Points, in no order, along strands that fork, close into loops and pass close to each other.
In the rows, zero is written as 128.
Two points are linked if the straight distance between their rows is under 114. Some points are linked to none.
k_966: [139  84 151 161 126 153  99 130 115 140 164 142 115 109 142 134 159 134
 133  89 160 100 109]
k_341: [169 147 146 129 133 159 135  95 175  82  43 133 134 123 156 127 135 137
 100 125 106 160 182]
k_927: [122 180 164  94 145  74 180 144 161  99  96 148 142 118 121 117  70 115
 130 144 113 100 119]
k_650: [167 100 130 164 111 157 127 125 147 136 145 166 100 109 171 150 169 115
 134 104 140 136 137]
k_575: [154 166 134 170 114 128 121 167  57 105 100 161 110 159 127  80 173  99
 118 186  70 138 137]
k_290: [114 136 166 102 150  97 150 123 148 114 116 122 159  93  84 120  80 131
 109 115 148 116 122]
k_921: [141 187 151 137 147  62 188 128 122 163 141  91 173  91 157 123 132 145
 199 179 100 114 129]
k_721: [118 148 178 147 128 120 214 154 166 193 131 144 161 128 148 161 127  70
 138 109 159 130 118]
k_361: [149 175 140 103 118  70  84 167  87  93 120 111 128 107 107  93 123 131
 137 167 114 119  56]
k_708: [ 89 107 114 160 143 198 188 163 104 194 157 131 138 144 155 147 124 105
 138 100 158 120 140]
k_202: [139 152 116 101 183 128 104 103 123 132 141 102 117  74  92 104  76 162
  88 156 118 153 103]
k_514: [136 125 180 110 145 139 116  66 140 141  98 181 101 132 105 100 118 129
  84 122 142 117 104]
k_223: [ 49  78 100 118 130 146 150 119 124 190 159 130 138 192 114 138 112 116
 148 110 134 104 121]
k_780: [159 133 170 118 136  91 114 120 107 118 113 136 143  72 130  97 162 151
 149 134 118 130  99]
k_286: [ 96 134 112 135 114 141 128 161  64 145 107 149 115 174 107  92 172 114
 105 152  83 136 134]
k_270: [164 124 112 182 115 204 161 152 162 114 128 145 127 127 182 199 105  91
 124  97 164 174 178]
k_811: [162 175 168 156 145 130 203 154  98 166 121 121 170  96 172 122 150 124
 188 156 123 121 132]
k_859: [ 47  82 111 138 117 109 137 162 115 188 151 113 129 171 139 132 131  97
 153  86 134  82  99]
k_92: [145 163 125 110 113  98 138 157 153  79 147 134 124 109 146 140 129 143
 155 151  91 116 141]
k_528: [155 189 176 144 152  46 185 115 154 166 149 108 165  99 144 131  80 123
 165 167 131  86 115]
k_765: [159 195 177 134 139  88 191 113 156 120 116 153 145 105 149 130  72 114
 160 175 112 102 118]
k_518: [106 108 112  79 109 109  58  96 114 106  74 111 131 144  88  93 173 151
 117 119 135 155 108]
k_301: [107  61 110 164 126 145  85 137 129 109 162  71 150  93 121 149 114 145
 140  62 171 118 145]
k_826: [115  98 143 108 137 170  71  66 111 139  71 124 155 185  92 103 103 148
 112 117 178 131 112]
k_686: [140  89 159 124 111  91  72 103 162  79 106 108 150  99  89 132 108 139
 103  74 178 122 128]
k_312: [ 89 146 146  84 179 142 181 104 131 117 151 117 126  81  85 110 134 151
 134 147  99 158 124]
k_265: [147 147 179 134 157 181 152 144 126  91 162 120 149  79 117 131 117 143
 138 121 156 117 132]
k_525: [145 103 144 137 126 154  79  87 139 134  87 147 105 155 140 115 151 140
  83 102 141 119 125]
k_185: [ 82 130  80  80 139 148  83  97 106 102 132  97 104 184  70 107 163 152
  98 159  96 163 134]
k_986: [ 73 128 108  64 139 149 128  95 146 102 167 135  96 169  75 126 147 146
 115 147 102 144 136]
k_380: [189 171 117 137 139 112  67 125 107 113  77 117 117 140 155 103  93 155
  91 160 109 117 112]
k_655: [ 68 133 159  70 140 138 149  84  97 139 100 157 138 178  67  87 142 124
 139 154 121 134  98]
k_929: [158 160 138 142 106  92 196 105 175 100  97 134 180  87 143 154  76 127
 168 152 105 149 194]
k_434: [154 165 160 133 144 117 165 149 144  92 175 110 160  76 134 148 109 142
 167 144 124 108 136]
k_596: [161 155 112 144 116 170 186 154 149 116 125 163 141 109 181 185 131 100
 157 130 137 191 171]
k_529: [188 143  97 149 139 132  34 137 112 104 121  85 106 138 155 127 125 158
  82 138 126 118 110]
k_577: [171  96 112 194 131 109  97 122 158 147 149 115 116 112 160 156  45 127
  87 102 136  93 141]
k_181: [155 186 141 130 150 177 217 141 133 121 157 156 123  89 161 158 133  99
 164 164 123 176 140]
k_488: [151 202  94 144  92 112 176 171 129 128 167 164 115 149 183 174 132  94
 180 188  93 131 131]
k_535: [129 150 148  92 155  97 117  87 113 136  74 166  91 129 104  77 118 131
  84 154  98 137  92]
k_543: [133  76 144 148 101  96 109 108 181 101 103 128 130 121 121 149  98 116
  97  73 153 110 158]
k_40: [135 126  80 150 115 145 122 182 158 107 156 118 104 146 180 169 112 130
 128 112 108 115 166]
k_351: [100  93  56 117 132 137  90 107 110 134 145  98  84 166 119 121 198 149
  97 135  87 160 162]
k_533: [149 128 128 153 134  90 167 129 172 183 173 163 108 111 151 157  80  99
 103 130 124 103 120]
k_903: [ 95 130 134  89 176 161 131  90 122 116 147  94 148  84  64 114 107 167
 119 132 140 162 125]
k_168: [106  75 110  99 119 130  57  60 116 134  61 114 143 202 102 103 154 147
 125 117 150 145 119]
k_497: [159  85 129 189  97  95 132 119 179 138 111 145 121 116 160 159  73  93
 105  82 137 109 159]
k_350: [114 112  61  89 110 161  39 114 110 133 115  58 134 152  70 104 125 148
 118 145 174 165  85]
k_846: [ 78  56  77 146 113 169  98 100 124 152 123 115 104 190 150 133 158 121
 144  89 125 131 152]
k_214: [128  73 117 165 121  94 115 149 139 125 138  89 167  75 141 150 107 141
 145  78 140 116 152]
k_283: [139 136 140 108 114 146 130 144 164  61 124 136 120 109 136 142 169 142
 140 115 116 139 161]
k_886: [ 80 104 124 126 104  91 162 179 151 160 170 132 118 140 148 154 163  95
 154  95 123  96 107]
k_995: [124  74 141 160 128 175  67  90 128 143 138 132 110 163 131 135 121 129
 109  84 174  92 112]
k_581: [148 125 105 157 160 119 130 144 132 161 158 104 145  92 142 140  55 155
 105 129 118 112 146]
k_221: [164 173 153 125 129  67 118 121  83 105 113 125 138  88 134  91 137 147
 169 183  91 123  85]
k_315: [162 169 116 146 116 141 174 172 105 128 193 162  87 123 162 146 172  98
 154 172 104 134 126]
k_8: [189 130 147 139 138 101 114  79 180 120 128 161  95 100 141 132 111 139
  92 136 116 129 140]
k_553: [159 158 152 122 114 106 164 113 183  69  57 146 156 107 142 133  86 131
 132 133 108 142 181]
k_604: [154 148 118 107 144  83  75 113 100 151  56 138 110 124 121  77 100 140
  79 147 123 137  87]
k_699: [153 118 131 139 145 181 119  87 164 111 105 120 119 125 133 137 136 149
  81 109 133 147 176]
k_337: [141 109 133 106 110  89  76 123 108 101  93 125 130  98 122  97 193 158
 135 117 111 149 116]
k_248: [ 73  63  63 129 129 155 113 109  87 163 139 106 116 167 119 119 179 150
 143 117 110 157 162]
k_857: [121 164 158 111 166 147 211 130 126 135 158 134 120  85 124 120 156 123
 149 158  99 150 121]
k_438: [ 91  79 103 138 120 185 132 106 163 134 142 129 118 169 129 160 132 122
 128  90 145 134 166]
k_676: [137 152 137 115 117 186 165 169 116  61 124 138 117 120 149 131 188 125
 157 129 129 152 171]
k_501: [118 154 126 129 133 191 196 186  76 121 135 136 126 128 146 119 177 111
 153 143 127 149 158]
k_484: [109 148 128 120 123 127 174 168 114 156 198 155  87 139 123 132 183  93
 129 153  99 119 106]
k_386: [170 182 107 164  97 126 135 159  69  94 139 127 135 130 175 121 151 141
 193 185 100 107 155]
k_409: [170 115 110 166 149 155 109 120 140 129 109 106 138 105 161 136 102 162
  99 115 123 135 176]
k_444: [ 93  71  73 140 131 144  49 129 119 136 160  67 122 135 120 138 113 146
 126  86 164 121 110]
k_476: [125 143 129 129 159 183 153 164  91 124 145 111 142 108 130 122 126 149
 130 129 129 127 146]
k_987: [ 89 152 135  96 143 128 153 123  96 162  93 163 109 158 100  86 125 117
  92 156  85 130 110]
k_319: [144 146  82 156  95 118 153 183 159 139 155 156 105 147 195 179 111  99
 147 138 104 121 142]
k_425: [127 102 103 141 112  85  87 151 109 153 112 138 107 137 154 112 140 133
 110 113 103 109 109]
k_198: [ 87 115 107  93 134 157 109  99 170 105 137 121 113 176  98 141 113 144
  96 113 134 123 154]
k_238: [143 142 186 150 138 133 196 141 123 191 117 149 158 100 156 125 164 103
 150 125 139 128 111]
k_7: [127 121  88  78 105 108  26 104 143 108  92  86 115 149  80 106 127 133
  96 123 180 143  76]
k_338: [135 149 140 109 167 104 112 125  99 147 183 115 108  83  97 104 130 147
 113 158 116 123  68]
k_909: [101 146 111  89 107  82  78 177  84 102 132  97 129 128  77  97 155 123
 121 151 121 131  74]
k_300: [168  90 107 200 104 178 133 135 154 137 127 151 106 115 207 188 142  80
 145  80 161 168 157]
k_408: [ 88 110 174  75 128 149 165  61 159 127 126 172 138 154  75 121 145 124
 144 128 143 139 128]
k_61: [ 96 119 101 121  90 100 141 173 138 144 168 164  78 163 140 145 177  89
 125 128  93 113 111]
k_594: [148 105 141 121 114  65  92 143 146  82 120  96 175  65 123 131 124 158
 150  96 147 126 127]
k_70: [160 150 100 141 121 114 103 169  75 105 100  96 157 113 162 113 130 168
 160 150  97 129 152]
k_30: [121  74 162 164  78 111 184 115 181 126 154 131 138 107 102 184  98  70
 119  70 163 126 159]
k_95: [ 90 107 131  81 133 123  90  89 102 159  85 128 166 180  71  96  81 130
 129 124 190 120  82]
k_474: [179 182 120 164 101 147 134 169  81  81 145 156  92 150 158 121 165 106
 147 191  83 129 146]
k_445: [118 105 146 125 135 212  80  86 113 129 130 139 121 213 107 127 115 139
 112 122 169 102 115]
k_232: [142 119  85 129 136 132  38 146 118 122 149  76 107 123 119 131 106 156
  91 115 155 123  94]
k_530: [ 63 121 102 117 122 172 155 161  89 160 150 136 119 185 112 124 144 116
 125 134 112 118 136]
k_110: [120  97 164 132 128 117 139  79 166 164 151 183 106 138 101 134 102 102
  90  99 166  97 109]
k_27: [ 95  78 161 112 106 127 170  60 185 145 147 179 134 159  79 155 115  91
 127 101 170 132 138]
k_915: [100 123 148  96 139  98 104 125 120 143 104 117 157 124  82 107  82 127
 108 107 183 107  85]
k_142: [128 153 127 123 134  69 144 171  93 146 103  89 186 100 149 110 128 150
 166 146 101 116 123]
k_678: [ 71 130 130 105 111  68 124 194  87 145 129  94 154 146 103 110 166 118
 143 122 125 105  88]

How many points has the smallest loop of links through each point below? Write 0 if it is on no loop.
k_142: 20
k_270: 0
k_214: 18
k_185: 7
k_61: 10
k_110: 7
k_265: 7

A piece is two or more points that can be reached from each other along the links. Count, over all rows, the pieces, the separate loops (a circle has one, a figure eight two, a Y none), the forks (points with three links) and the tips (points with one).
pieces: 3
loops: 6
forks: 12
tips: 6
